Points on a hilly landscape, in no order, each with its height.
A ball rolls from a point to the lowest of its 2 nearest points, and stops where none of them is lower. Distance is the straight distance between rows; heights are no part of it.
Bol height 2.65: [  6   7  21   7  -9   2  -4   5 -15  -9  18  17 -19   7   1  -5  17  13
 -17 -20  12   4  18 -22  23  -6   0   6 -12  -1  21 -28  23   1  28   2
   3 -29  11   5  -9   1  -7  -2 -22  -4  -3  -3   4]
sotu height 2.37: [ 11   0  20 -14   7   1 -17  -3 -18   5  -3  -3   8  -1 -13  -4 -18   9
 -14 -24  -8   7 -14  -9   2 -17  -4 -13  -4 -16  11   6 -21   3   9   4
 -17   9 -14  -3  -5  -2 -14  13  10  -5  19   2   8]
gir height 4.70: [-14  33 -10  -6   6  -7  14 -11  -8  -2 -16  12  21   2   6 -25 -23 -14
  -8   9 -13   1   0  23 -20   0  -3  19  -9   0  -1   8 -15  -1  -9 -24
  -9  18 -15  29   1 -12  -4  12  -1  -3   4 -10 -10]
nik height 1.98: [  8 -26   3  -3  27   6 -14 -15  -9   7  -3  -2  10 -12  -9   2 -13  -2
  -2  -7  15 -14 -16  -2  -9  -3   2 -21   7 -24   3  14  -3   9   0  18
  -8  13 -13 -18   8  -2  -6   7  28 -11  10   4   0]
Badi height 1.89: [ 21  -1  -2 -28  25 -28 -16  11 -18  -8   7  20 -15  25 -21   0 -12 -17
 -12 -13   6  -1  -5 -19 -13  -8  26  -5  11  -8  22  20  10   1  -8 -24
  -8  10 -28 -26   7  -1  -1  -1  -6   3   9 -14   0]
tek height 4.02: [-13 -25 -29  11  28   4 -13 -18   8  -5 -11   9 -23  -2  15  -4  -3   3
 -15  21  -9   4  -5  19   3  34   1 -10  23 -23  -5   4  -1 -17  15 -15
  18   3   7  -3   3  -5   3 -11  -9 -14  -9  12 -10]
Mozul height 4.94: [  7  -1 -15  -1   9 -19  10  -2  16   9   4  -6 -17  -2  -2  -4  13 -14
  -3  -8  -4 -26  25  14 -13   4  -8  -6  10 -38 -25 -34  17  14   2  11
  15  -4 -21   7   0 -10  -8  11   7  -5 -20  13  19]
Nodi height 4.22: [-15  -5   6  18 -10  -8 -22  -9  23 -11   4 -19 -20 -13   5  -1   5  -5
  14  12  12   4   5   2 -23   4 -20   3   4  -2 -24   9  18 -18  -6   0
   4   8   4  -6   6 -15  23  15  20 -27 -33   7  10]
suna height 3.02: [ 14   4  -8   8   5  -8  -9 -12 -19  -7   3  31 -30  15  -2  -9  13  -3
 -20  -9   5   0  14 -10  13   8   9  -3   0 -14  12 -13  18 -14  30 -25
  13 -27   1   4   7  -1  -4 -12 -35   3  -3   4 -10]
liguk height 5.12: [ -8  21  14  17  -6  10  19  27   7   2   6   7  14   7   4  -1  -2  -1
  14  17  -5  14   3   3  19 -14  -1  -2 -43  19  13  -7   1  -7 -15  11
   7   4  11  29   8 -17   8  -3 -12  -1 -12 -14  19]
Nar height 3.73: [-13 -14 -12   0   6  -5   2   0 -27  20   6  16  -6 -24 -20  20 -12  -4
   8   3   6  19 -20  15 -11  22  36  23   5  23  10  -8   4 -14 -20  -3
   3  -7 -10 -31  -9   3   5 -17 -10  23  27  -4 -26]
dibel height 1.97: [ 12   8  13  -4  -8   3 -17 -26 -10 -17  -7  -2   3 -38  -2 -15   1  -2
  -2   1   6   8   3 -36 -21 -28  -8 -14  11  10   0  21   9   6   1  -7
 -24   9   0 -20  -7  -9  14  15  19  -5   8   5 -21]
Mimo height 1.24: [  5  -3   1  -3  18  35 -11 -16 -12   8  -9  14  15 -37  23  -4  16  -2
  -9  15   3  -8  -7 -22 -10   7   3   2 -10  -6   0 -14   2  23  -8  19
 -13 -19   9   0 -16  -3  10 -16   6   6  31  -3 -10]
numu height 1.14: [ -6 -23  19  22 -24  24 -24 -10   5 -12  -4 -13 -12   1   3  23  -1  17
   6  -1 -13   9  -2 -10   8   0  -6 -16   5   6 -15  12  -2 -10  15   4
   0 -12  24  -7  -9  -1  18   8  20   0  -3  26   4]
meso height 3.46: [  5  -3  -5  10  16 -19  18  29 -14  14   9   8   0  42 -16   5  -2 -31
   3 -11 -21 -23  -7  18   9  16  24 -11 -14  -7  14   1   6   8 -21   4
  10   2 -13   9  16   6  -9 -19 -13  12  23  -4  13]
kog height 3.80: [-16 -27  -9   5  14   0  -4 -22  -4   2  -8  -9  -3  14   8 -20  -7   4
 -11  12   7  -7   1  24  -3  38  16  -4  14   6   2  17  -6  -7   6 -13
  11  31   9   1   4   4   1  -8   5 -22   2  -3 -27]
lek height 4.21: [ 11 -18 -16  11  24  16 -24 -23  12  -2 -10   9 -19 -17  14   1  16   4
 -14  10   3  -6  -2   4   8  11 -18 -17  11 -36 -15  -9   1 -12  20  -1
  11 -12   5   2   8  -1  14  -3  -7 -10 -19  16   5]
femeg height 0.82: [ 19 -19   0   1  -1  -2   1 -17   6 -13  15   0   6   8  -5 -19  -6 -21
   9  -3  20  -6  29 -29 -19   1   4 -31  35   9  -6  11  18  16  12   1
  -1  26 -11 -33   1  14  11  -4  23 -14   1  -3 -22]
rilob height 4.68: [  8  -3   7   0  19   8   1  21   6  13   0   4  -8  -9   3  15  20  -8
   7   7 -31   0   1 -11   6   0   8 -26  -9 -21 -10 -29  -7   3 -24   0
  14  -8  -8  16 -12 -20   8 -17 -12  15  -1  12  35]
Mavas height 2.62: [ 12  11 -20  -7  -4  24  19 -10  23   0  -4   0  33  -8  20  -2   5   4
  -1   7  18 -25  -5   6   1  -9 -28  17  -4 -10 -13   1   8  17  10  27
  -2 -12   4   7   7  12 -10   4   6   7 -13 -12   1]
Fiso height 6.51: [ 14  34   4 -13 -16   1   9  15   0  -3   7  11   9  -6  -9  14   5  14
  -1 -13  35  18   3  -7  24 -37 -10  22 -13  12  14 -16  -9  -4   9 -12
  -2  -6   9  -4   7  10   0  -5 -20   7 -20 -30   7]
Dafu height 3.36: [ 12  17 -16 -13  -4 -10   4  -1  13  -2  -4  -1   4 -11   0   0  -2  -3
   3   9   2   2 -16  -2  -1 -25 -18   1   2  -1  -2  24   4  -8  -6  -6
  -3   3  -5   1  16  -1  -2  14  -7   6 -20  -2   4]
zuv height 1.25: [ 30  -2  26 -10   3  28 -12   7 -13  10 -10   0  34   3  -1   8  -4   1
  -5 -11 -10   5 -14 -16  10   1  12 -20  -8  21  10   8 -32  -3   2  -8
 -13  16   4   9  -9   7  10 -22   7  15  35  -8  -1]
vitof height 2.29: [ 13  -3  21  16 -19   4   6 -25 -15   8  -5 -17   5  18 -22 -10  -8  -9
   3 -31   0  -5  11   9  14 -12  -1 -26   3  -4 -15  -3 -24  -3  10 -10
   7  16 -11  11  16  17   1   9   3  -2   3  17  -8]
gitog height 2.75: [ -7   5  10  14 -19  -4   0  17 -13   0  10  11 -23  11 -18  21  -4  -4
   7 -14   2  17  -1  -3   8  -8  15   5 -11  10  10  -8   1  -6  -1 -11
   3 -23   1 -14  -1  -5   3  -2 -14   7   7   3  12]
Kan height 2.99: [ -5  13   1  10  -9 -23   8  35  -7   5   9   0 -18  49 -13  10   3 -10
   0 -20 -14   1   1  12  16  -5   8   3  -7   5  11  -1 -10   4  -4 -19
   4 -10   0   0  17  11   1  -5 -20  10   9  -1  16]
Zaba height 1.79: [ 32   2  12  14 -22  11  12  11  25  -9   5  -7  12  25  -7   7   9  -7
   0 -14  -9 -15  15  -8  35 -20 -22 -32   6   9 -10  10  -1   8  23   8
  -1  -2   6   6  15  23   3  -7  -2  18  -7  11  11]
gunu height 4.62: [-26  -1 -23 -11 -14 -13  25 -16   5   7 -18 -13  -2  -8  -3   1 -15  -4
  18  10 -19  -3  -2  24 -25  24   4  15  29   4 -30  -2 -16   3 -20 -21
   9   5  -9   1  -6  -5 -11   3  -1  16  -4  17 -15]
vopes height 3.12: [ -3  18   9  -1  -4  -3   1  18 -32  -1  13  14 -13  18 -17  23 -12 -26
   3 -20   1  22 -20  -7  -4   2  29   5 -18   9  20  -5   0 -10 -22 -25
  -6 -17 -19 -23   1  -1  14 -16 -20  13  32 -19   1]
mibo height 4.43: [ 17 -12 -14   6  34  14 -16   3  15   8 -13  20  -4 -13  13   9  19   4
  -4  16 -14 -17   6   9  10  11  -3  -5  -3 -29 -14 -27  -5  -7   4   3
  10 -16   8  22  -3 -13  11 -16  -5   7 -16  16  27]
fafo height 2.41: [ 21   7  -4 -31  16 -19  -1  22 -13   4   7  -2 -11  40 -10   5   7  -8
 -13 -22   7  -1 -17  -8   9 -16   9  -7   6 -10  20  13 -14   5 -12 -22
   0  10 -20 -22  25  21   0  -5 -22   6   7 -23   7]
val height 1.23: [ 25  -3  13  13   5   8  11  16  -4   2  10   8   8  30 -13   4  -7 -11
  -2 -24 -14  -5   2  -3  29 -12  -6 -39  -8 -17   6  -4 -10   6  15   3
   8  -1 -15   8  19  11  -9  -9 -15   5  13   6  15]
zon height 3.69: [  5   5  11  -1  -5  11  -4   1  -5   1  -4  16  20   6   6 -11  -7  12
 -13  -3   6  -1   5   3   7   9   5  19  -5  18  14  -5  -7  -1  26  -3
 -12   3  14  14 -11   4  -7 -10  -2   1  11  -7 -15]
Daval height 3.98: [ -8  -9 -15  16 -13  -4  -7   2  33 -14   2  -3   1  -8   2  17  -8   6
  16  22  29  -6 -14  19 -14  -5 -24  16   1   8 -13  27  18 -22   6  11
   5   3   6 -10  20  -5   9  15  23 -12 -38  -2   2]
ritak height 3.05: [  8  16  20  39 -28   7  -4 -17   4 -16   6  15   6 -16 -13  -5  -8  -8
   9  -2  32   7  16  -2  -6 -28 -19  -3 -15  13  -5   1  19 -15  19  -3
  -8   3  -1  -4  17 -10  21   9  14 -13 -18   0  -6]
Dato height 3.35: [  6   3 -20 -14  -7 -11 -10  -7 -13  -8  -2   1 -37  19  -1   4  17   7
 -19 -17   3   4  -4 -14  15   9   6  16  14   5   8   4   7 -11  22 -24
   2 -32  15 -15   0  17  -7 -10 -35  10   3  -3 -15]
Vub height 1.58: [  8 -30   6  -2  37   8 -15 -12 -17   3   6   6  10  13  -3  -8 -17 -17
  -7 -19   8 -30   7 -10  -9  28  13 -19   5 -26  10   1   8  18   9  15
  -9   9  -9  -9  -5  -5  -8 -13  27 -19  29   1  -4]
Kosi height 5.49: [-13  26  -7  -2 -16  13   6  15   4  -3  -6 -12   7 -15   5  24  -6   8
  37   8 -15  22 -20  -8   5 -17 -14  14 -34   4   2   2 -12 -16 -23  18
 -11 -26  18   9  12 -14   0   6  -1  11  -7  -1  23]
mer height 3.96: [-19  -5  -8  -9   0 -29 -16  -2  -9  -5   3   2 -12   6   3  -3  17  24
  -1  -7  21 -26  16  11 -16  19  11  49  -6  -7   2 -28  15  -9  14   8
   4 -26  12  17 -18  -5 -15   3   1 -11 -15   3   3]
vude height 1.73: [-15  -4   4   8  15  14  -8  -3   5  -3  -4   6  -2 -27  33 -23  24  10
 -15  27 -18 -12  22  -9  -6  14  -7   4  -9 -12  -6 -25   7  28  -4  30
  -7 -13  18  20 -25  -6   4  -5   4  -9  14   9  -3]
Rogo height 2.73: [  9  25  16  27 -21  13   5  -7  21 -16   4   9  12 -38   3 -10  15  -2
   4  22  18  13  24 -12   5 -34 -27  -6  -7  25 -10  -9  16  -2   5   5
  -8   5   7   3   4  -6  26   2   2   0 -28  -6  -1]
Liv height 3.70: [  6   2 -21  -9  -6   6 -10 -17  24  -4  -8 -20   4  -5  12   4   8  20
   5   9  15  -1 -15  11   2  -6 -34  20   6  -1 -17  20   2 -23   6   4
   4   2  15   3  21  11  10  19   0  -6 -40  -2   5]
sodar height 4.93: [-12  34   8   0  -4   5  15  11   2 -13  -1   5  16  17  16  -5 -17 -10
  -4   6  -7  17  -3   5   8  -4 -11   4 -23   5  13  10  -5  -8  -1 -16
   0  12   0  30   4 -11   2   2  -9 -12  -7 -22   5]
fenag height 0.73: [-10 -14  12   9 -14   5  -8  10  25 -12  -2 -21   3   0  12   8  -8  12
   7  19 -24   8  -6  -3   1   0 -14 -16   8  14 -10  32   5  -6   1  12
  -5  10  16   3  -4  -4   7  16  24  -4  -9  18   5]
Tulo height 6.37: [ 11   9   7 -15   7   2  10  18 -18  12  16   7   2  -3 -16   6   3  16
  -9 -21  35  27 -12  -8  23 -25   8  15 -17   5  33 -22   2   4   5  12
  -6 -12  -4 -25   7  21 -13  -1 -29   4  11 -31  -1]
donos height 3.13: [-13  -2 -10 -15  -9  -1  -1 -14   0  12  -9  -4  12 -24   4   1   5  26
   7   8  11 -10   2  10 -17   4  -2  40   6   7 -15  -7  -2  15  -3  16
  -6 -10  12  -1 -17   3 -12   7  10  12  -1   2 -15]
Konis height 1.19: [-22 -29   6  22  -8 -16 -10  15  10 -14   9  -3  -7  -1   0   5  -8  13
   4  27 -24  -2   5  -1 -10  -1   3 -14   8  22  -1  43  25   7   4  30
  -2  -5   8  -5 -10  -8 -13  19  26   1  10  18 -13]
koso height 3.82: [-18  -8  -5  -1  13 -22   3  25  -1  11   5   2  -2  23  -3   2  -5 -10
   3  11 -23 -13 -11  19  -7  29  26  15 -11  11  13  17  10   0 -25   5
   4   7   0  12 -10  -7  -9 -12   4   6  17  -4   5]
Renam height 4.84: [-24   0 -17 -23   0  -8  22  -5  21   8 -11 -32   7  -6  11  -5 -14   4
  21  17 -16   7 -14  24 -15  10 -16  13  27  -3 -24   2 -18  -7 -28  -2
  11  29 -10   4  12   4 -11  18   3  -4 -27   8   4]
pumul height 1.94: [-34   7  -8  14 -18  -4  22   5   6 -16  17  -4  -8   5  13   1  -4  -2
   9  10   0  10   4  -5  -1   3  -4   7 -13   5   9  10  33   7   3  21
   7 -20   6  -2 -11  -8 -18  13  -7  -8  -4  -3  -2]
dozus height 3.44: [  8   8  -3 -20 -18   3   0 -20   4   6 -19  -3   9  -9   2 -11   5  23
 -11  -4   5  -9  15   4  -1  12   3  40  22  24 -12 -14 -18   4  24 -14
 -16  -2  16   4 -21  12 -11 -12   1  19   0  -1 -24]
nuzu height 6.36: [ -6  18   5 -18 -12   8  14  16  -4   4  18 -22 -12  15   9  13  27   5
   4 -22  24  10  -1 -16  23   0   8  21 -27   4  17 -25  10   6 -16  -3
   8 -18  21   3 -10  12   6 -11 -26  -9  -9 -28  17]
beni height 3.56: [-24   2   8  -3  -2 -15  -2  -2   3  -8   2  -4  -5  27  11 -18 -20  -9
 -11  10   1   9   2  19 -15  18   8   6   7   7   4  23  -3  -9  -2 -27
   4  39  -7   4  -1  -6   8   8  13 -28  -7 -11 -16]
pasa height 1.37: [ 19 -14   1 -21  19 -18  -5  -9 -18   3  14  11   3  18 -22 -20 -16 -14
   1 -13  24  -1  13 -25 -15  -4  25 -19  22   4  17  12   9   9  -4  -7
  -3  34 -22 -31   7   6   0   0  11 -12   7 -13 -15]
zepet height 2.69: [ -8 -20   8  14 -23   8   3 -17  -7  -2  -3 -23  -4  12  -8   7 -15  -7
  10  -7   2   8 -11   7   2   4   7 -27  11   9  -8  22 -12 -10   0  -9
  13  24  -1 -14  12   6   6   8  14 -11   3  12 -14]
Nizu height 1.13: [ 18 -20   8   3  22   9 -15 -11 -10 -16  12  26  11   1  -4 -16 -14 -21
   1  -9  21 -16  29 -34 -18   1   5 -23  21  -9   6 -10  13  22  21  10
 -13   8 -12 -25  -8   2  11 -11  28 -19  18   1 -11]
Gab height 3.00: [-22 -15  -2  -6  -6  -2  -7 -18 -20   6 -12 -29 -23  21  -2  10  -9   0
   3  -6 -20  20 -33  11   4   9   4 -17  11 -13  -7  19 -32 -22 -20 -21
  18  22  -5  -7  20   7   6  12  -1 -12  -6  10  -6]
liluv height 2.39: [ -7 -18  17  30  -1  -8 -18 -25 -18   1  -1   6 -11 -12 -16 -15   5  -3
   5   1   4 -13  23   0  -8   4  14 -14  -4   6  -6   6  10   2   1  -3
  -2  -1   4   4  -9 -13  11   4  14  -7  12  20 -13]
Peb height 3.66: [-10 -10 -10 -10  -3 -18 -20  10 -10  -5   3  11 -25  12  -4  13  10  21
 -10 -12  21  -6  -4   3   0  16  11  43   8  -1  11 -17   6 -13  25  -5
  -1 -35  12 -10 -12  11 -11  -7 -13   1  -6   4   1]
fup height 3.50: [ 14  26 -21 -29   3 -22   3  23  17  -7   4   8  -1  12   1   9   6  -3
  -3 -12  19 -12  -3   2  -8 -22  -9  37  -5 -19   2 -14   5  -1   2 -17
  -3 -13  -6   7   0  -1  -8   2  -8  -2 -27 -16  25]
non height 6.12: [  5 -26  14 -30   9  -1 -10  19   3  16  11  -5 -23   2  -1   9  10  22
 -21 -12  -3  11   0 -10   8  18  21  10  25   2   8 -22  -6  11   6   1
  -4  -3   0 -27 -26  14 -13 -13  -5   9  14  -2   1]
pezev height 1.30: [ 19 -10  16   4   0   9   5   0   6 -12   5   0  25 -10  -2 -12 -18 -20
  10   5  10  23  12 -20 -13 -16   2 -44  31  14   0   8 -11   6   5 -13
  -1  50 -18 -26   0   7  16  -7  25 -13   8  -3 -17]
kek height 2.68: [-17  -4   2  17   4   6  13 -17  13   4  -2 -25   7 -13  17 -33  19  21
  -2  23 -14  -9  24  11   8   1 -24  -7  -7   3 -17  -2  13  13   0  45
   5   8  11  23   5   9  -1  22  -2  -7 -13  10  -2]
fud height 4.35: [-15  -3 -13  -3 -14 -18  12   7   3  21 -14   5  -2   0 -14   2  -6  11
  11   9 -16  -3  17  34  -9  25  23  36  16  26 -17 -18 -20   1  -2 -12
   2  -2   4   6 -16   4  -9 -11  -5  28   5  12 -11]
Dure height 4.71: [  6  16   0  -4 -21 -10   7  -4  22  -3   3 -15 -12  18   0   1   7 -20
   3 -23   6 -29  24  10 -16   9 -12   7   2 -18 -30 -18   9   4   1 -13
   5  -2 -10  12  -2  -8   7   7   9  -9 -24   7  21]
tuzip height 4.92: [  9   7   9   1  21  -4   9  10  13   8   2   7   2 -10   3 -19  12 -23
  -6   8 -11  -5  21   3  -9  -3   4 -25   0 -16 -11 -27  -9   9 -19 -17
  11  24 -22  18 -10 -17   9 -11  -4  -7  -7  -1  15]
dok height 6.23: [ -9   2  11 -26  -7   7   4   7  -9  10  15 -20 -21   5   4   8  13  21
 -11 -32  11  21   6 -14  15   7   4  16   5 -11  10 -39  -3  14   5   7
   1 -16   6 -21 -22  14 -13   2 -19  -6   4 -13   9]
dulam height 1.50: [ -3 -23   4  12  -8   0 -26 -11   0 -14 -12   5 -17  -4  -1   8  -4  15
 -12   1 -25   0   4  -8  -5   4   3  -5  22   4 -15  14   1  -3  32   0
  -9 -21  14  -5 -21  -3  -6   2  16  11   9  29 -13]
kud height 1.80: [ 25  -9  24  18  -9   0 -10  -3 -16   8  -3  -1  -3  25 -29   3  -6  -3
   0 -41  -8 -20  15   4  19  -7   3 -16  -8 -12  -6 -10 -20   6  21  -6
  -7 -13  -4  14   8  13   0  -3   5  11  22  25   7]
zap height 5.69: [ -3  22 -16 -15  -4  29  23   2   0  -3  -3 -17  12 -14  17  24   1 -11
  17   6 -12  13 -47 -22   6  -3 -17 -12 -24 -10   8  11  -6  -8 -37   2
   1 -22   1   5  15  -5  -4  -4 -15   8   5 -14  14]
lezan height 3.45: [ -2  -4  -3  -4  16  -7  -7 -11 -38  10   5  16 -16  -5 -22   9  -4 -17
  -1 -14  15   3 -11  -7 -13  15  37   8 -10   1  14  -4  17  -7 -22  -9
  -2 -15 -15 -23  -3  -6   6 -10 -15  10  28 -10 -10]
riti height 3.30: [-23   3  14 -12  -1  -3 -16   2  -9   2  -2 -15 -12  23  13   6 -11   7
  -2   7 -10  27 -18   9   0   7   6   3  -6  -5   8  20 -25 -22 -16 -24
   6  30   2   6   5  -8  17  12  10 -22 -12 -12   2]
roke height 1.59: [-27 -11  -3  22 -10 -16  11  20   2 -11  19   1 -24   0  -2   6  -5   0
   9  23 -29  22   0 -10   4  -4   5 -19   1  12  15  27  34   4  -8  23
   8 -16  -1 -11  -6 -13 -18  18  -6   6   4  14  -5]
teme height 6.52: [ -6   0 -15  -1   0   9  17  -6 -13  24   7 -14  -8  -1   0   6  29   7
  16   0  22  -1 -14   0  14   8  14  14 -35  -2   9 -16  12   0 -30  16
  20 -20  15   6   9   4   5  -2 -26   1  -5 -13   6]
naged height 1.53: [ 16  -2   7   8   8   3 -14  -8   8 -14  -7  13  -1 -32  10 -15  13  -3
 -10  22 -23   7  14 -27  -5 -16  -5 -28  17   5  -5  10   7  11   6  -8
 -14   1   1   2 -15  -7  12  -4   1  11   7  17 -12]
vek height 1.72: [ 15   7  29 -20 -17  12   0  15 -15   6  -4 -23  22   1 -14  19  -2  -5
   9 -24  -6   6 -27 -27  10 -18   4 -16  -4  27  10  16 -27   5 -18   1
 -24   3  -1 -14   2  11   3  -4   8  16  34  -8   5]
Puvep height 1.92: [ 12 -27  10  13  19   6 -11   5  10  -6   7  17  -9  -6  13 -18  19   7
 -17  23 -13  -4  23 -18  11   7  11 -26  18   3   5  -2  16  17  18  11
   0   1   8  -3 -15   6  -1 -15   8   4  10  13 -16]
zazed height 2.23: [ 18  -5  -1   7  -9  24  19   2  31   1  -1  -6  24  16  11   0   5  -7
   0   3  -4 -32  10   8  14   4 -19 -14   2  -2 -22  -2   0  20  15  23
   2   0   1  12   6  16  -3  -7  11  12  -6   9   6]
larav height 2.30: [ 16 -13  23   8   1  -1 -12  10   9   1  15   8 -14   7  -2  -2  18   8
 -10  -4   6  -5  15 -14  20  -9   4 -15  -5   1   9  -5  15   5  11   4
   5   2   7   1  -4  -1   3  -1  -1  -4 -10   4  10]
pupes height 4.20: [ 10  -7 -35 -14  14   1   9  21  18  12  -9   3   9  16  -1  25  -1  -9
   9  -6  -1 -30 -25  23   0   9  -5  19   2 -24  -8  -3 -12   4  -9   6
   7 -19  -1   0  14   5 -10 -10  -1  13  -2   2  29]
saf height 4.51: [ 13  11 -20   1   9 -17  17  36  15  12  -5  16  11  14 -14  14  -7 -14
  13   6  -9 -17 -12  28   0 -17   1  11 -12  -8   0  -5 -11  -1 -17   0
   7  -2 -13  10  17  -8  -7  -5  -1  14 -11  -1  28]
veku height 6.65: [ 13  33  15 -22 -16  17  11  16  15  -1   0  -7  25 -17  -1  21   3  12
   5  -5  13  12  -1 -13  16 -31 -19   0  -3  17  -2  -7 -28  -3  -4 -14
  -2  11   7   3  -2   2   9  -8  -3   7 -19 -29  13]
Rima height 5.15: [  5  11  -2 -17  15 -27  17  13   2  20   5   0  -9  -2  -5 -19  14  -7
  -7  -6  -8 -11  25  11 -12  -4  15   4  -4 -25  -3 -42   6  17 -16   1
  12  13 -20  20 -10 -17 -12   8  -4  -4 -10  -2  18]
fav height 4.47: [  9  -3  12  12 -21 -13 -12 -16  25  -5  10 -27 -25   9  -5  -7  21  -5
  -5 -15  12 -15  30   3  -9   8 -21  -1  19  -3 -33  -3  20  -8   6  -7
   8  12  -6   0   5   7  17   7  10  -9 -37  10   5]
zul height 2.22: [-11   4  -3  15   5  -1 -11 -23   3  -1  -7  -4  -8 -27  14 -22  27  12
   3  17   1 -11  25   2 -10   1 -16  10 -12  -6 -16 -16  14  -2  -3  16
   0 -10  16  20  -5 -11  16  14  -3 -13 -16  10   4]
fipil height 6.04: [  2 -33   6 -13  18  20  -9  11   3   9   3   0  -4  -2  17   8   2  13
 -17   9  -6  19 -14  -4   8  36  25 -10  22   4  15  -6  -8   1   5  -5
   7  19   7 -22 -19   7  -2 -28   3   1  20  -6 -13]
rogu height 6.48: [ -6   9  -6 -16  -3  -1  10  -8 -30  14   2 -14   2  -9  -8  -6  -3  17
  -7 -14  11  30 -24  -3  16 -13   2  13  -9   8  26   5  -6   1  -3  17
  -5  -5   4 -12   6  22 -19  13 -21   2  16 -18 -17]
logen height 3.10: [-17 -25 -18  13  18 -19  16 -16   6   8 -10 -16  12  -8  -3 -28   7  19
   4  30 -18 -25  14  32  -1  14  -4  -9   1  12 -19  21   5   8  -6  34
  10  13   0  26  10   5 -17  16   0   7  -2  11 -15]
seke height 4.14: [-27 -11 -14   8  26 -45  -4  11  -1   5  -2   9  -4  -7  -8 -15  -6   5
   3  28 -17 -12  10  25 -21  15  19  19  -3  11   8  20  15   0 -22   8
   2  14  -2  19  -9 -23 -14   7   8   0   1   3  -8]
Vekal height 2.38: [  3  29  14   1 -11   6 -10 -11   1 -11  -6  10  13 -44   8 -12   7   9
  -1  12  13  16   8 -21  -6 -30 -14   8 -13  16   8  -2   1  -1  -2  -5
 -21   1  13   5 -12 -17  12   8   6  -3  -8  -9  -4]
zadan height 5.06: [-20   1 -21 -20   2  -7  15   1  -1  15 -11 -14   9  21   1   0 -23   7
   3   1  -5  10 -24  39   1   8  -2  19  14 -12  -1   5 -38 -10 -14 -10
  13  28 -13   0  17  14 -17   9   1  -8 -10  -6  -2]
ponuv height 2.15: [  7  15  19  -6  -9  15 -13   5 -19 -10  -6  -5   8   1 -12  22 -21 -11
  -2 -27 -19  13 -26 -26  -1 -19  -7 -20 -10  -3   7  16 -19  -4   3  -5
 -22 -16  -9  -8  -6 -11  -2   4   5   7  32   2  16]
Gik height 1.69: [ -4   7   5  -5 -15  12  26   1  16  -5   6  -6  24 -21   7  -5 -17  -8
  10  12  20  21  -4  -1 -12 -15  -8 -12  17  14   0  -2  -9  10  -6  -4
   0  39 -17 -25   2   0  -3   1  16 -10  -7 -13 -16]
nem height 2.92: [ 12  21 -15 -15  -2 -12  -1  -9 -21   0  -8  -1  -6  22 -10   1  -5  -9
  -8 -21   1   2 -20   1   6 -19 -10   1  -4 -15   6  20 -14  -6   2 -17
  -2  -6  -9  -1  27  11  -3  14 -19   4   2  -7   0]
ver height 3.94: [  4  13  -6  -9  -4  -9  23   8   3  10   3  11  20  12  -6 -16 -18  -3
  -5 -13   4  -7   8  17  -1  -2  -1  16   3  -3   6 -12  -4  18  18   8
  -2  10 -13   4  -2   8 -29   2  -5   2   5  -7  -5]
zivu height 5.95: [ -1  -8  -2   4  13  35   5  -2  -1  -4  -6  -1  13  -4  26  -3  -2   0
 -12  13 -16  23 -18  -6  12  19   2 -34   4  -1  13   4 -14  -4  -2  -8
  12  21   3   2  -5   0   5 -16 -11  -7  17  -6  -8]
leve height 4.01: [-21   4 -21   7  -2 -23  10  20 -20  23   3  15  -4   5 -20  17 -13  -5
  10   1  -6  12 -13  41  -6  20  29  42  -4  19   7 -14 -12 -13 -17  -9
   4  -8  -8  -9  -2   9  -2 -15 -16  23  20  -4 -14]
geto height 5.84: [ -1   2 -10  11   4  37  17  -7  -1   2  -9  -6  18 -15  21  10  -2  -7
  12  24  -5  15 -36  -5  11   5  -8 -34 -19  -1   9  10 -12 -15 -25   2
  13   7  -3   5  21  -6   9  -7  -7  -1   5  -6   3]
Beda height 4.44: [-15   5  -8  13  16 -22  -4  -1   8  -3 -15  16   9 -18  -3 -24 -16  -9
   0  28  -9  -9  12  28 -24   2   0  13   1   7  -4  10  -5  -4  -8 -12
  -9  21  -7  21  -2 -21   5   7  14  -8  -5   9  -7]
tuv height 2.31: [-20  21   4  27 -30   6   9  -2  -5 -28   5   9   3  12   2   7 -27 -13
   5 -10  -8   9  -4  -9   1  -8 -17   0 -19   5  11  20  22  -6  25  11
 -10 -28   7   3  -1 -14 -13  15   3  -9  11   4  -2]
Nele height 2.80: [ -1  -7  27  47 -14  11  -3 -26  -3  -3   0  -3   8 -26 -15 -18  -6 -13
  15   5  25   7  21   9  -8 -15  -7 -23  -9   5 -11  -8  -2  -3   1   2
  -2  20  -4  -3   9  -3  25   6  23 -21   0  12 -12]
minit height 3.88: [ 13 -10 -23 -25  21 -12 -13  18  22 -11   1  12  -7  16   4  19   4 -11
  -7  -8  17 -38 -17   1 -13   8   0  20   7 -29   0   4  15   1   7  -5
   1 -15  -5  -7  -1  -7  -9  -8  10  -5 -15  -4  24]
fezaf height 3.06: [ 10  25 -35 -23  -7  -4   8  -3  14 -14  -4   8  13  -3  13   6  13   8
  -5  -1  21 -14  -7  -7   4 -13 -23  40   0  -7   3   2  18   3  18   1
  -9 -35  11   6  -3  17 -18   2 -18  11 -20 -12   2]
Koze height 5.31: [-12  23   0  12 -13  31  12   5  18 -11  -5  -5  18 -24  21  12   1  14
  18  25  -6  26  -1  -6  21 -13 -22  -1 -24  17  -2  -4  -2 -13  -4  16
  -1 -11  25  16   7 -10  15   3  -6   3 -21  -6  12]
dagag height 0.78: [ 17  -8  17 -18   6  35 -10  -5 -10   5  -9  -4  25 -22  17  11   6   1
  -7   0 -16   4 -23 -31  -4   9   5 -13   5  12  -2   4 -10  15  -7  11
 -20  -7   7  -4 -20   5   8 -17  10  19  39  -2 -11]
Fubib height 2.72: [-24   6 -18  -1  -5  -8   7 -29   1   7 -13 -18   5 -33   8 -11   8  19
  23  16  -7  -8  16  15 -25   2 -16  24   3  -6 -34 -10   3   7 -15  20
   1  -9   6  13  -3  -9  -4  24   3   5 -14  14  -5]
Vis height 1.96: [  4 -20  17  16  13 -15 -36 -11 -19 -10  -1  23 -17  -1 -14  -5   1   5
 -14 -10  -2 -27  17  -9  -8   7  11  -1   0 -10   2  -1  15  -4  25   1
 -10 -23   1   9 -12 -13  -6  -1  16  -1  13  23  -3]

Call two points neighbours if one is among the 2 nearest of the other. Go from one point of each pair to the other, from neighbour to neighbour, staying as low as possible. Name the highest point that can't be avoided.
naged / Tulo | rogu
femeg / zul | sotu
dagag / naged | mer
fenag / naged | ritak

For each start below, name the point where the ball stops.
geto | gitog
rilob | val
pupes | val
Renam | gitog
Mozul | femeg
Peb | naged
